Each row is a point on a landscape with many valleys, with its height.
From any point a ball takes the steepest step (drop divided by distance) to one of its 2 nearest points. It stops when none of these is lower. Distance is the straight distance between rows; heights are no part of it.
Z_792 (h 8.6):  83  88 115 111 150  91 162 109 147 109  96  86 123  96 128  71 133 110  89 105  92  74  55 135  84  47  86 116 111  62 129 121  94 116  96  79 138  86  74 122  90  66 104  82 119  72  63  91 115  89 101  87  69 146  53 124  73
Z_938 (h 25.3): 117 117 117  78  88  84 103 101  67 140 109 106 126  85  52 115 140 104  75 118  95  92  88 112 138 104 137  85 109 110  55 133 156 115  65 130  80  94  89 132  99 114 107 113  72 133 128 105  95 121 117 100  73  74 121  74  84
Z_838 (h 69.1):  79 115 134 100 105 129  58 127  62  94  90  85 104  91 112 113  64 144  96  59 124  77  80  75 114  86 104  87 139 135  86 110 134  82  97 107  96 105  75  97 122  74  99 111  73  97  68 105  82 131 124  85 110  89  82 117 108
Z_105 (h 42.9): 129  71  39 133  98  85 146  99  93 100 113  79 108 144 107 126 111 139 119  94 102  98  97 122  78 121 137  84  83  85 102 113 121 122  83 129 101  77  91 113 118 128  84  80 113 126 119  95 104 120 106 140 120  44 143  76 123
Z_506 (h 40.4):  73  91 114  76 113 120  50 108 106 103 114  88  82  99 122  90 124  71 100 132 124 124 100  79 120  93  80 124  97  83 112  88  67 100 107  96 129 137 131  84  83  62 112  99 134  95  55 103 116  65  97  94  80 147  45 110  76
Z_519 (h 25.2):  65  79 130 104 115  97 133  96 143  82  96  93 120 130 104  96 147  98 102 108 106 149  83 112 115  39  68 105  80  38 132  99  58 129 117  52 106 105  92  80  83 123 109  88 127  93 110 106 101  56  82  89 119 115  71 108  84
Z_11 (h 73.6):  93 109  68 110  55  99  77 131  61  68 128 105  79  78  70  89  85  72  79 110 112  98  93  75  80 136 102  83 108 112  86  84  93  60 129  66  99 122  77 103  80 102 131 103  64  59  72  65 115  88  83 121 108 141 109 134 136
Z_622 (h 58.5): 111 143  69 106  80 123  97 130  93 127  84  80  84 110 114  59 119 112  98 106  98  53 136  93 133 143 115 102 123 101 125  44  84  62  97 125  92  82 106  66  93  63  44  73 113 136 101  75  77  92  80 108  75 116  96  36  63
Z_665 (h 14.1):  88 106 126  86  88 128 117 113 118 127  92  97 159  65  56 103 127 113 106  45 100  85  95  59 105 105 102 114 115  84  86 122 139 129  95  92  93  85  85 104 103 133 102 165  87 124  99 139 102 118 132  95 166  90  67 113 139
Z_796 (h 28.5):  94 117  76 119 108 129  57  92 109 128 104  95  60  98  86  93 102  37  95  99  84 102  99  73  92 112  79 127  80 126  87  62  52  79 114 115 152 125 175  71  96  79  90  67 147  87  21  90 112  90  95 106  96 124 114  82  90
Z_732 (h 3.7): 139 113  63  95  41 121  77  98  81  85  72 120  62 100  91  72  38 110 117  97 125  72 152  39 125 124 123  77 102 120  94  86 140  82 108 114  33 105 109  70 120 104  83 113 102 140 133  96 103 106  77 119 103  61 110  75  82
Z_16 (h 45.1): 102 127 136  85 112 107 124 111  97 101  90 135 103  73  65  65  77 109  74  75  48  95  70  73  92  74  78 107  92 110  74 150 143  89  87  75  74  81  74  98  89 129 132 114  64 117 104 117  99  98  96  88  74 119 130 130 118
Z_512 (h 34.4):  97 132 110  76 122  88  95 106  94  83 110 105 101  81  84 120 140  71  59 133 102 107 102  82 130  94 110 114  95  68  76  94  85  66 103  79 113  86 114  96  78 140 146 103  70 103  82  66 103  52  73 111  81 124 149 108 115
Z_360 (h 53.4): 122  58  79  86  55  91  58 101  97  75  88  94 117  97 130 128  99 104 132  92 119 122 133 116  84 137 121  59 117  92  82  78 112 109 125 104 119 143 128 152 102 128  92  97  67  65  94  98 130  85 144 138 139  85  65 126 117
Z_80 (h 63.5):  89 107  77 114  58 105 141 109 121  70  73 110  93 116 106  92  68 148  93  74 105  48  84  91  79 121 106  96 120 101  88 141 167  91 117 114  80  99  79 114 100 134 115  86  82  91  90  96 108 140 103 112  86  89 107 117 102
Z_436 (h 30.7):  49 115 115 115 102  74 139  80 122  94 109 101 148 118  79 117 135  96  73 109  90 176  66 107 139  42  55 103  60  72  95 119  89 140  97  52  92 105  83  86  93 140 108  99  83 102 122 118  88  79 107  96 116 120 125 127  93
Z_150 (h 53.9):  77  81 119  91  94  76 114  94 108 102 119  99 122  87  83 158 163  88 108 121 154 106 118  97 123  82 127  98 128  66 135 136  89 132 121 117  84  88  99 113 101 119 131 136 108  74  92 117 103 113  76  80  98  94  83  99  43
Z_355 (h 35.4): 100  91 102  92  90  90 112  93 100  72 130 114 113 135 117  96  74 122 124 108  98 114  73 101  85 115  86  89  63  93  94 106 109 112  89 102 120 117  62 109 106  91  89 114 104  97 140  97 105 112 136 114 154  64  96 122 155
Z_528 (h 49.5): 113 132  66 132  78 102 108 108  82 104 130 129  42 104  93  85  77 101 119 132  79 105 136  72 120 132  81  94  94 115 140  77  48 107 107 101  52  72  67  81 108  59  79  87 101 100 115  84  94  88  64 129  97 119 160  83  99
Z_264 (h 20.7): 112 100  66  92 131  83 103 104 107  91 153  95 100  95 107 107 138  91  98 162 102 158 115 129 139 128 105 105  92  58 105  71  83 117  76  85 104  92  82 106 105  89 103 109  85 131 111  78 109  67  90 147 118 118 132 103 144
Z_918 (h 24.2):  99 125  92  99  74  79  72 116  87  95 145 110  71 111 101  72  63  82 116 139  82 103  96 107 111 155 100  91  91 130  84  83 106  75  77 115 114 134  65 108  89  24  94 104  89  97 126  74 110  83  95 110 102 122  71  98 139
Z_943 (h 39.8):  89  96  57 122  99  77 131 113  81 110 116  75 126 114  79 133 159 108  68  87  99 131  82 133 102  89 114  98 105  79  87 116 114 147  74  92 109  90  98  92  89 152  97  91  82 133  92  78 102  94 112 125 105  88 142  95 112
Z_580 (h 80.5): 104 100  92  67 109  83  64  85 109  95  97  90  58  79 121  84  69  81  77 125  56 125  80 138  93 129  56 119  86 135  49  82  97  54  87  85 114 116 136 113 102  67 138  57  63  91  57  80 122  63  94 109  62 161 135 104 131
Z_626 (h 70.6):  72 134  88 109  87 110  83 120  84 108 113  89 103  68  78 114  78 107 102  82 121  42  93  69  98 132 140 109 147 131 110 112 127  63 116 119 100 116  66 111 100  57 104 114  81  54  74 108 102 147 105  80 122 111  76 115 103
Z_294 (h 21.0):  65  92 135  88  53 116  76 105 106  94  77 120 129 100  50 120  80  98  84  35 104  92  96  54 109  88  88 109  89 109  64 147 165 125  80  97  98 108 111  90 112 143 105 151  93 139  87 105 102 115 132  74 128  77  93 117 101
Z_867 (h 54.3): 104 124 127 112 108 117 116 103 121 108  66  93  91 126 135  56 110 128  87  91  85  44  77 109  97  91  86 109 104 104  98  95  80  64 112 137 127 103 122  83  90  74  74  39 136  82  91  95  76  99  92  77  67  94  79  69  67
Z_270 (h 49.8): 105 130  85 118  77 103 143 117 102 107 117 118  79 119  85  63  97 136  95 110  82  99 107  86 104 101  77  97  92  98 116 118  99 110 106  97  62  75  51  81  88  97 107 102  90 115 137 109  95  89  69 117  81 128 112  85  99
Z_58 (h 43.7): 115 121 145  84 103  97  94  67 105 115 116 129 111  80  80  90 114  84 111 149  70 135 138 110 127 102  94 106  83 100 103  65  76  88  94  77  64 104 104 107 121  74  87 115  80 101 153 127  84 111 115  79  96  97 113  96  99
Z_485 (h 28.9): 107 132 124  71 119  89  35  74  77 110 130 108  69  84 136 123  90  54 101 142 109 114 102  85 124 117  82  97 110 129  52  64  71  73  91 120 152 131 146 136  78  60 114  63  92  64  76  99 117  67  87 111  93 112 124  95 114
Z_401 (h 30.4): 147  70  94  79  93  79  93  97  95  89 118 111  92 128 127  75  77 103 133 154  82 118  95 142  90 141 103  80  82 103  66  96 120  96 101 124 109 129 101 149  87  70  97  81  96  83 147 104 126  94 117 127 110  83  72 106 139
Z_484 (h 64.8):  91 129  85 108  25 104 156  95 113  97 101 121 105 118  78 102  78 132 124 111 120  74  94  63  97 142 119 117 110 100 105 121 150 110 125 113  54 106  61 109 104 104 113 129  87 101 122 112 102 164 102 109 126  89  87 117 102
Z_864 (h 82.8): 101 136  65 105 137  77 136 120 140 112 102  91  76  68 118  88 118 103  77 100  47 121  76 123 104 107  56 120  87  90  86  82  90 112  89  64 111  74 105 115 100 110 119  67  58  92  51  88 120  34  72 136  65 180 156 120 131
Z_124 (h 28.7): 123 121 143  61 108 121 123  56 128  97 107  92 104 108 102  84 105 103 124  90  93  98  78  79 110  92  91 149  69  71  98  90 107  84 111  96 115 116 128 108 104  90  96 106 115 109  82 122 107 125 133 106 133  88  71  87 126
Z_876 (h 10.1): 128  90  73  80  66 135  90 147  76  79  61 111  89  95  76  21  56 121 106  82 107  93 149  40 113  99 113  56 115 107  77 105 136  92 119  94  27 103  90  74  85 138 112 132 101 156 142 119  99  86  82 113  96  88  55  83  86
Z_473 (h 33.2): 120 103 105  92  76  84  77  99  83  97 117 160  83  92  54 100  80  38  89 123  95  99 142  65 103 116 121  80  64  83  88 122 102 124  84 104  94  80  89 100  98 138 126 158  92 126 151  86 100  70  64 107 112  69 150 110 114
Z_910 (h 72.1): 102 125 113 101  68  84  78 104  69  89 126 127  85  86  50  88  49  57  90 105  96  82  69  65  83 109 107  97  99 133  92 130 124  67 117 102 103 127  76 116  96  79 136 135  75  56  89  93  98 144  95  92 115 123  92 145 120
Z_160 (h 43.5): 101  83  74 117 113  90 119 115 127 101  70  90 103  92 136  92 116 127  95  84  68  82  88 144  60 116  86 108  94  99 108  60  98  94 102  78 116  88 103 124  91 123  98  85  97  74  94  98 109  89 114 105  85 108 106 112 121
Z_256 (h 79.2):  97 120 116  79 124  71  96  36 122  94  92  94  83  77 139 149  71  80 100 119  75 112  69 136  95 120  75 148  93 121  70  76 106  55  92  76 116 112 134 132 111  84 148  61  72  75  56  83 127 106  94  89  69 124 168 129 126
Z_808 (h 31.7):  84  95 156  90  99 124  55  42  88  91  95  99 105  99  38 133  60  55  76  52 105 109  85  92  80  57  80 132  69 137 100 100  91  84 116  93 103 123 156  73 115 120  79  99 124 102  74 101  63 152 123  48 121  88 120  97  74
Z_66 (h 48.8):  59  88 119 124  84  81 104 128 117 109  96  98 131 124 134  95 108 121 108  95  89  73 109 111  86  93  88  82 100 101 134  92  52 135  77 129 105 119  72  85  78  64  68 112 123  91 158 115  80  90 120  68 121  89  45  83  89
Z_684 (h 35.6):  29  90 109 118  85  76 148  92 123  68 106  88 139 130  99 130 114 128  92 106 109 128  42 147  92  72  69 106  87  75 100 112 105 111  99  63 106 110  59  97  81 105 128  79  77  71 104  76 106 102 110  88 111 125 108 155  98
Z_637 (h 13.9): 113 104  46 120 114  80  99  92 115  96 122  94  69 118 130 106 120  95 124 144  83 117 118 134 112 146  90 119  80  75 107  69  68 115  76 107 129  81 120  98  99  84  86  70 111 110 100  75 124  51  92 135  91 102 144  74 128
Z_132 (h 31.8): 151  86  67  65 111  73 135 105 125  99 116 100 102  85 141  78 118 134 121 158  90 117 105 152  96 138 105  90 101  78  87 105 137 127  82 124 108  84  76 148  88  84  94  96  68 104 137 113 137  71  95 136  79 127  70  97 130
Z_429 (h 66.1):  85 138 114 116  53 126 143  79  86 118  85 110 142  90  46 103 104 134 115  94 116  58 111  86 111 125 140 100 117 125 136 100 125  86 116 112  27  90  68 108 117  89  86 119  76  99 147 112  74 180 111  64 124  71 105  85  86
Z_688 (h 48.5):  64 122 113 129 101 100  86 106  73 121 115 101  91  97  65 132  88  77  92  73 119  74  93  66 110  91  86 122 105 117 147 129  86 123  92 127  90  92  86  70 116  77  96 132 119  84  83 104  93 116  82  66 119  99 127 103  78
Z_15 (h 60.0): 110  77 106  97  99 134  36 101  88 131  54  94  87  81 119 123  93  83 115  69  96  82 127  61  93  93  92  84  91 142  77  73  81 117  88 134 126 117 177  83 125 110  74  88 125 124  87 128  89  93 139  93 106  51  95  61  71
Z_767 (h 51.9):  65  44 130  80 108  84  85 116 112  55  89  98 120 124 151 176 113 113 129 108 149 154 138 131 109  90 114  40 116  63 108  92  83 111 107  66  99  97  85 113  86 130 116  91  79  90 113  67  97  53  94 104 115  79  94 128  80
Z_394 (h 17.8):  62  98 114 139 127 104 157 118 132  97  95  85 118 133 103  73 153 113  84  93 111  77  67 125  96  63  84 113 102  55 144  88  58  95 125  80 112  96  79  79  66  92  84  59 139  76  68  98  92  67  73  73  85 125  72  98  50
Z_708 (h 36.7): 115  93 109 110  82  77  74  82  96  90 108 147  91 107  51  99  86  44 108 125  76 104 134  93  84 113 110  90  57  91 107 100  76 100 102 123 107 114 122  84  87 114  87 119 139 106 157  91  95  95  88  82 118  50 107  88  95
Z_251 (h 37.7): 112  98 145  76 137 156  65  72 107  91  83  66  90  83  88  94 127  75  77  86 133  84  85  82 106  61 125 125 119 103  69 105 103  49 125 116 148 125 167 108  82 102  93  58 137  90  14  93  83 110 105 100  96 102  52  67  65
Z_780 (h 52.8): 138 105 132  63 137 125  61  80  79  80 101 124  54 101 116  89  35  60 120 107 116  63 108  55  80  83 119 103  96 124  97 112 112  47 128 118  99  93 115  82 110  79 116  95 127  90  92 119  94 129  68  88  84  75 119  93 100
Z_384 (h 39.4):  93  56 110 123 147 122 116  96 124 102  89  66 120 103 117 105 118  92 103  45  86  81  81  96  79  60  99 122  61  72 150 102  67 136  77  94 118  95 127  70 120 109  71 119 173 111  77 114  93  76 111  73 140  79  70  85 110
Z_985 (h 49.2):  73  67 151  85  67  76 102 103 119  74  85 104 132 147 143 134 115 140 122 115 130 124 113 112 111 102  90  67 118  67  82  78  86 109 103  99 108 117  96 120  55 111 102  75  86  94 134  94  87  55 121  97 119  69  68  95  90
Z_651 (h 47.6): 112  73  76 119  83  51 141 106  94 111 116 133 113  96  71  73  84  99 110 130  62 109  94 145  55 110 109  80  85 103 107 131 118 123  93 109  70  97  54 118  84 112  96 110  88  92 173 110 109 137 104  85  79  84  88 120  97
Z_631 (h 20.2): 165  97  74  71 155 127  94  98  71 130 105  86  90  41 100  84 133 109  97 114 106 149 114 109 113  84 123  95 118 113  98  76 122 112 121  52  81  85 103 118 132 118 117 101  65 100  64 134 106 134 112 127  92 109 122  98 120
Z_144 (h 22.0): 100  99  78 108 112  93  55  84 105  95  97  78  64 124 152 122  82  85 104 118 105  91  95 121  97 142  88 114  93 126  73  52  66  67  81 120 156 115 148  91  86  64  99  47 139  82  58  77 122  48  94 123  91 102 111  89 118
Z_314 (h 42.3): 127 100  89  96 107  91 116 117 101  83 102 139 101  93  83  63  31 123 103  91  62 107 107  68  67  89  95  78  87 115  82 122 121 109  77  71  69  64  46  99  93 132 118 142  79 142 148 123 101  93 103 101 108  92 114 134 170
Z_335 (h 50.3): 126 119 145  89 137 133 108  81 112  95  89 101  74 123 102  79  83 117 104  99 119  68  76  72 103  57 104 124 119  89 106 157 118  74 109 126  83  80  97  83 113 100 116 104 135 108  75 116  97 124  75  80  65  77 103  85  79
Z_123 (h 56.2): 129  65  68 104  88  91  68  93  79 113  89 116  93  70 102 100 122  90  97 117  82 144 142 136  87 115 101  61 108 107  67  49  84 107 119  81 113 131 149 134 107 128  93  70  59  59 104 126 101  95 135 127 112  90 117  97 112
Z_142 (h 58.3):  73 122  83 121  96 110 117 145  90 129  99  90 136 104 102  98 146 130 102 106 121  67 141 101 132 132 125  79 155  87 155  56  49 101  88 101  64  78  75  77  78  73  65 110  97 126 137  86  69  92  81  80 103 100  87  59  80
Z_647 (h 19.8): 109 107 108  88 145 105 102 133  54 141 107  85 110  80  64  80 130  95  70  98 109  84  89 109 114  76 143  94 134 109  92 126 127  91  84 113  91  74  89  86 107 103 100 113  97 116  84 105  85  98  93  87  64  99  99  76  81
Z_230 (h 58.2): 128  84  58 114 117 117  46 112  56 122  78  96  75  78 108 114 115  94  89  71  89 127 132 108  99  94  98  65 110 133  81  54  90 121  86  90 110 104 159  93 112 122  76  77  81 108  91 115  95  88 128 117 109  69 140  68 107
Z_841 (h 46.2):  77  63 141 105  86 101  95 137 124  87  93  99 152 125 132 110 115 137 130  66 127 103 116  79  94 104 110  62 111  71 125  78  56 144  75 115 107 112  83  92  84 109  73 112 119 109 140 113  87  69 123 101 166  60  50 101 108
Z_357 (h 76.3): 127  68  71  94  85  80  95  79  63  53  95 102 108  96 111 155  83  88  83  75 129  92 104 123  56 111 116  69  95  83  66 100 140  91 114  91 119  99 116 134 110 161 133  89  68  80  81  60 117  94 103 129 113  81 152 135 138
Z_117 (h 25.6): 167  72  76  81 121  96  79  92  58 105 126 123  90  59  64 104 111  60 101 118 111 150 135  84 104  91 126  81  96 101 104 111 116 135 116  69  72  84 113 123 135 127 130 140  89 115  99 119 109 136 101 152 118  88 120 110 118
Z_205 (h 45.5):  73  69  75 129 100 113 153 140 140 100 107  88 152  82 104 120 126 146 118  74 126  83 117  89  75  89 120  94 153  63 157 105  84 140 102  77  73  60  43  89  82 110  96 130 105 120 122 129  91  98  71  77 133 120  75 125 124
Z_953 (h 51.7):  40 104 132 114 106 107 106 127 113  98 102 104 119 106  67  26  96  88  67  71  83  69  60  96  84  79  96 107 102  96 106 143  79 109  87 132 109 109  64  73  65  96  76 122 139 104 115 104  80  58  94  50 121 125  30  88 101
Z_287 (h 33.0): 107 132 107 113 118 142  62  62  69 121 110  88  70  95  74 116 106  65  83 106 130  95  97  72 111  80 110 130 105 125  98  83  74  65 127 130 121 120 160  81 108  76  97  60 138  86  22  94  79 138  78  93  84 111 103  70  64
Z_992 (h 81.7):  90 110  91  88 144  86 106  91 130  84  89  74  78  98 132  73  99  92  84 103  69 126  49 145  95 101  52 122  72  89  72  65  85  85  91  60 145 106 128 111 101  85 127  54  87  80  38  69 126  25  95 124  89 139 126 125 144
Z_579 (h 45.8):  69 115  53 153  73 102 124 102  64 112 128  77  91 119  28 112 120  82  92  93 125  93  84 106 108 115 121 124 110 116 156 115  81 111 130 118  68 102  96  68 118  81  82 117 120  95  66  63  89 158  77  92 114 112 106  82  50
Z_692 (h 51.4):  66 116 156  98 127  90  81  71 100 115 124 115  97  92  94 171 118  74 112 122 131 125 121  71 138  63  92 107  93  78 123 118  64 128 102 106  79  95 110  95 122  99 111 130 103  87 105 121  94 105  80  77  96  86 125 103  56
Z_656 (h 50.0): 122  53 105  71 107  93  85  99  80  78  86  75  95 135 136 145 101 139 118  95 151 153 137 105 107  83 122  71 114  82 114 103 112 117 105  70  74  88 105  96 122 110 113 101  95 132  99  90  95  86 108 120  92  75  89  98  73
Z_939 (h 60.1): 125  89 109  88  71 102  82  66 103 102  69  79  81 129 155 110  68 127 111 111 101  94 102 138  99 109  81 100 130 145  62 102 132  55  97 126 101 127 132 120  99  61  95  39  95  89  93 100  94 136 115 105  47 103  66  71  61
Z_290 (h 18.0): 113 104  32 130  40  82  78 128  80 101 123 103  52 100  69  84  50  60 105 111  89  80  95  86  98 149 117  91  89 138  83  96 127 100  85 128  97 142 106  91 112  73  86  97 107 110 110  74 126 101  93 130  97  95 101  86 108
Z_853 (h 17.6): 109 107 111  92 162  65 148 106 149 132 100  94 113  76 134  50 109 104  91 116  56 140  52 162 105  43  62 104 101  91 107 107  98 133  91  79 127  82  70 120 105  70 110  82  79  82  76 114 110  74  94 101  52 170  72 137  70
Z_898 (h 35.0): 114  70 169  90 136 117 118  52 148  69  97  72 116  98 122 118 107  92 129  56 104  97  69  94  71  45 100 121  54  64 117  94  68 101 101  95 137 118 139 109 115  94  86 106 159  85  74 109 103  87 124  85 146  60  64  97 109
Z_975 (h 11.5): 106 109  67 105  75 122  50 117  75  95 106  99  57 118 115 112  47  84 120  96 119  87 127  45 126 136 100 112  94 117  94  97 101 109  91 122 107 116 117  71 127  71  91 111 123 127  98  86 108  90 109 118 123  74 104  83 109
Z_4 (h 39.7):  29 112  89 143  64 102 153  99 137 118  77  86 118 112  94 130 119 144  77  70  76  82  78 117 102 118  64 120 102  92 120 100 105 124  99  79  96  91  65  85  93 109  97  81  86  72  72 101  88 128 111  72  96 147 122 123  80
Z_533 (h 45.2): 120  75  27 140  98  81 155 125 101 126 102 100 103 102  67  87  91 123 128  88  94  95  98 112  68 103 136  85 103 123 117 142 112 159  87 131  86  75  73 109 123 113  76 121 113 114 143 125 112 154 100 112 116  77  75  99 104
Z_393 (h 61.9):  92 108  85 121  65  80 112  86 100 113  77  93  95 121 130 103  79 151  86 100  88  74  78 134  87 123  94  87 113 128  83 116 138  99  89 132  90 101  88 120 106  96  92  53  78  88 106 100  93 149 126  99  54 101 121  95  62
Z_183 (h 29.5): 114 123 117  97  88  82  97  83  67 130 108 130 118  94  35 130 113  70  79 103  90 114 118  80 127  89 119  78  63 103  66 121 121 137  69 104  71  83 107 106 110 146 103 135  80 143 137 100  74 119 105  97 108  45 159  92 101
Z_362 (h 22.1): 121 134 118  76 106 126 116  79 111 115 122 109 134  80  72  95 157  86 111  96 108  95 103  52 137 103  97 123  83  59  97  85 105 107 125  80 111  97 112 113 106 126 114 137  95 103  87 133 105 115 123 119 145 101 112 110 132
Z_421 (h 55.3): 122 107  87  92  88 109  74  79  58  65 108 107  67 125 102  77  55  86 119 141 135  82 120  94 100 120 122  90 104 103 103  85  88  29 133 110  76 110  99  95  90  68  94  77 122  86 114  67  97 111  65 104  86  93  98  81 101
Z_135 (h 36.4): 114  89  85 110  69 111 112  35  98  93  86  95  83 112  57 122  66  70  95  67  81 108  79 107  66  80  91 151  62 117 104 123 113  83 122  94 107 127 154  94 141 130  99 103 115 104  74  98 106 187 125  94 105  75 125  89  92
Z_842 (h 46.9): 130  60  87  78 131 125 102 115 126 117  61  79 121  40 137  83 134 122  82  67  64  86 102 125  72  79 113  85 121 105 105  80 101  87 126  58 123  82 113 150  95 132 101 100  80  89  65 130 118  91 119 100  86 107  69 124 106
Z_555 (h 47.4):  93 111  55 138 105  90 141 145 101 122  88  93 108  99  88  30  80 131  97  61  89  80  73  85  94  78 100  89 130 132  96 157 125 150  97 149  94  82  60  84 128  92  73 106 118  93  99 140  96 136 110 108  91 105  39  91  80
Z_76 (h 56.4):  36 107 118 115  81  93 109 131 111 121  97  85 143 106  91 132 167 113  94 111 139  92 117 115 132 109 120  95 152  72 129  88  83 115 114 105  82  98  84  90  64 102  92 106  91  87 109  89  84  86  88  77 101 114  66  86  51
Z_221 (h 42.8): 102  67  91 127 139 117 128 125 122 106  83  92 124  89 118 145 130 115 120  60  98  84 125  82  74  85 116  93 104  68 147  92  60 141  93  70 102  54  96  85  99 138  89 138 133 124 109 119  97  86  94  90 137  69  98 114 129
Z_269 (h 30.9): 104  77  81 103  89  87  63 111  63  84 107  98 101 102  60 120  91  56  95  90 128 127  92  87  89  96 116  90  95 113  93 116 111 119 115  89 114 119 124  98 114 129 114 131 108 108  79  90 107 113 114 110 133  86  85 120 103
Z_771 (h 39.1): 112 110 115  70  81 100  77  85 117  86 111 141  94 111 114  75  46  99 123 103  68 104 107  77  79 131  66 109  54  98  66 100 122  87  80  96 114 102  91 106  92 101 109 135  87 117 149 105 113  75 119 106 122  79 122 112 167
Z_445 (h 47.7):  83 108  59 129 100  81 168 128 121 114 117 119 120  84  64  93 112 140 111 120  96 103 110  86  92 108 108  95 131  97 145 126  88 144 106  99  58  44  26  93  81 102 109 140  89 111 141 124  99 119  54  88  84 149  91 123  99
Z_706 (h 38.4): 105 115  80 107 106  79  80 135  83  94 121 117  63  91  93 124 111  60  76 116  85  85 119  72 101 134 109 106  95  84  97 105  75 100  93 105 117  70 107  85  69 127 130  89 100  84  87  70 112  27  40 111  50 113 161 102 104
Z_521 (h 47.0): 123 147 119  88 109  99 115  67 107 108 114 137  67  79 119  98 108 111 116 167  90 113 157  96 139 118  94 100  91  94 122  74  72  89 101  84  33  66  93 112 125  82 106  82  66 100 149 109  82 101  63 114  70 101 172  85  94
Z_108 (h 44.4):  97  90 127  89 121  95  87 110 127 111 104  99  81 111 145  98  87 114 103 119  94 131  88 108 111  84  53 105  96 105  88 116  90 121  76 107 122 109 110 104 101  81 102  95 102 101  84 104 107  76 110  86  61 114  85 106  83
Z_644 (h 67.6):  83  96 125  80  83 122  89 112  65 110  73  94 136  94  86 127 104 143 101  68 135  92 132  87 126  98 125  86 141 124 114  87 129  85  85  79  44  94  77  84 111  98  87 129  83 152 128 108  79 141 116  79 114  67  83  89  90
Z_869 (h 50.1): 133  63  77  67  89 111  99 128 115  98  87  93 115  61 121  68 119  95 116  96  98 120 117 104  81 108 124  97 109  89 101  94 123 102 129  80 102 120 101 145  98 123 104 134  88 103  92 114 141  98 121 127 113 110  38 118 125
Z_982 (h 57.9):  75 101 116  96  59 107  66  68  88  61  74  85  85 143 150 117  51 134 104 102 126  74 105 107  93 116  92 109 122 122  93  68 114  19 115  99  93 121 109  94  83  48  92  59  97  83 102  76  85 134  96  79  74 100  86  96  70
Z_136 (h 55.2): 111 102 147  45 122 103  41  84  82  71 108 149  66  83 132 107  42  40 125 132 115 101 128  58  84  98  91  94  92 108  96 105 101  59 133  87 106  92 104 101  99  94 158 124  99  84  99  98 112  87  70  89  74 114 113 125 104
Z_403 (h 47.8):  93 112 148  92 124 128  92 119 108  78  71 119  91 115 117  61  67 122  86  65  79  55  78  50  86  69  85 111  96 100  73 144 124  76  85 106  96  85  84  77  91 121 109 116 122 120  94 105  88  83  97  73  87  82  99 117 128
Z_615 (h 51.8): 100  99 125 111  87  98 112  76 115 106  81 103 108 115 137  72 103 117 110 112  78  66 112 130  80 114  75 100  72  99 127  52  48  59 100 116  93  97 101  91  89  75  71  73 119  91 152  94  74  99 104  74  99  76  87  70  89
Z_47 (h 45.6): 100  77  82 118 117 110 167  96 136  98 111  52 124 124 133 121 125 147 129  70  99  74  82 122  80 110 133 120  90  76 129  93 104 112  61 112 104  72  78 101 123  89  69  98 123 134 107  94  91 121 128 107 131  55  96  91 107
Z_599 (h 40.3): 118  90  74 109 107 108 109  83 121  98  73 104  77 104 107  70  78  92 111  85  58 101  92 120  50 106  83 131  63 104 110  95  93  82 123  81  95 100 131  79 115 107  94  88 118  97  94 107 110 130 102  97  80  94 121  99 125
Z_948 (h 43.0):  62 126  78 143  91 102 142  86 105 142 103  68 111 118  54  90 136 115  64  67  98  91  68 131 112  99  96 130 103 114 137  87  99 101 126  97 107  96  86  72 109  91  62  74 106  76  38  84  86 158  93  90  80 152 108  89  38
Z_751 (h 13.8): 161  83  62  90 131 112 103 126  60 136  90  85  80  54  79  53 100 111  88  97  94 108 126 120  96  86 137  72 127 138 107  88 109  82 111  93  69  90  87  99 109  87  94  99  77 120 104 109  94 128  85 112  58 118  93  69  71
Z_743 (h 77.8):  98  92  72  90  83  74 102  44 110  67  87  92  88  94 148 161  85 123  82  92 107  99  85 156  77 122  81 116  94  97  67  86 133  73  92  74 109 102 117 142 121 121 138  63  51  73  64  70 129  84 108 122  90 114 175 130 131
Z_238 (h 28.1): 124 111 112  55 132  72 104  82 103  64 130  83  99 102 137 142 127  61  92 159 131 135  87 132 139  99 120 112  88  51  83 113 115  78  94 103 115  94  97 133  98 110 145 113  88 100 101  67 117  51  79 145  98  98 123 119 137
Z_254 (h 40.2):  94 103 113  93  85  76  60  84 109 111 122 144  66  85  67  85  83  53 110 152  55 143 136 100 103  98  73  99  67 114 104 110  58 102 112  99  86 125 121  87  88  95 100 120  97  88 141 108 105  88  89  84  72 116 111  96  70
Z_942 (h 26.7):  66 100 136  99  98 125  75  98  91  90  69 109 132 100  51 118  91  87  71  42  87  99  99  93  88  60  90  94  79 113 101 101 101  80 106  70  99  92 110  65 101 146  82 119 108 109 115 101  69 109 121  38 119  88 112 110  87
Z_373 (h 75.0): 124  91  72  99  59  78  64  97  33  63  99 120  94  71  70 107  82  49  67  96 125  92 110 115  65 116 121  66 123 118  65  94 132  60 115  78 101 119 106 109  93 149 140  93  50  63  95  68 108 104  83 121  82 118 145 128 111
Z_877 (h 61.7):  98 103 132 108  74 120  48  84  77 101  77  93  88 126 110 129  56 115  92  58 121  84  94  78 104  84  80  89  97 140  49 112 117 110  76 155 139 128 155  97 106 106  69  73 125  99  93 112  80 123 140  94 110  51  93  73  72
Z_201 (h 35.7):  89  95  91 105 112 102  89  97  93 124 115  72 122  99  79 122 151  76  88  88 119 113  65 113 114  90 112 116 108  94  76  92 101 122  97 122 144 119 126 128  94 115  83  91 107  93  65  96 111 107 127 113 116  96  88  92  91
Z_94 (h 49.4):  56  98  71 145 109 116 131 160 112 101  90  92 109 118  92  32  89 136  83  61  86  55  74  91  97  73 107  92 139 104  98 159  97 125  70 142 100  79  40  68  87 100  66 111 146 134 106  99  84  76  80  87  93 104  47  84  86
Z_479 (h 54.2):  40  81 140 121 115 104 101 115 107 104 111  91 159  82  44  62 108  75  68  64  65 110  58 101  84  54  77 115  95  86 128 132  93 115  90  72 111 102  59  69  76 103  89 145 115  96 119 122  92  93 108  32 141 150  69 119 124
Z_810 (h 56.6): 140 130  97 103 124 118 123 109 105 126  79  64 106 142 161  64 115 116 114  89  98  44 105 119 129 114 103 111 110 114 113  80  94  81  74 158 131  76 117  64 107  45  37  59 134 124 105  90  66 101 100 113  70  99  78  36  69
Z_754 (h 25.7): 109 100  97  70 132  53 139  96 156 113 100  85 118  70 159  84 142 108 112 156  88 141 101 179 124 103  84  91 107  87  89  81  89 102  93  91 118  90  83 148  98  63 103  69  56  71 117 106 118  62 106 127  60 154  67 106  88
Z_223 (h 35.5): 101 110 123  75 131 108  69  93  93  76 135 109  81 106 132  99  99  70 129 141 124 119  91  61 112 107  96 105  92  92 113  77  59  98 113 103 153 129 111 114 100  48 121 108 124  59  86 111 128  71 100 106 125 105  77 124 129
Z_582 (h 47.5):  96  64 141  74 133 101  58  97  90  97  85  83  87 130 136 124  94 103 108  95 126 133 113 100 124  50  87 101 116 102 122 130  89 136  78 100  89 105 111  68 111  82  96 110 122 139 110  97  85  88 104  83  71  90  70  74  56

Call two points neighbours if one is among the 2 nearest of the other. Go from one point of each pair to the other, from neighbour to neighbour, staying as low as possible. Name the highest point that can't be avoided.
Z_841 and Z_105 => Z_767
Z_751 and Z_665 => Z_47
Z_637 and Z_751 => Z_251
Z_792 and Z_732 => Z_132

For each start below, name the point where the ball stops.
Z_123 => Z_665
Z_142 => Z_792
Z_521 => Z_751
Z_335 => Z_401
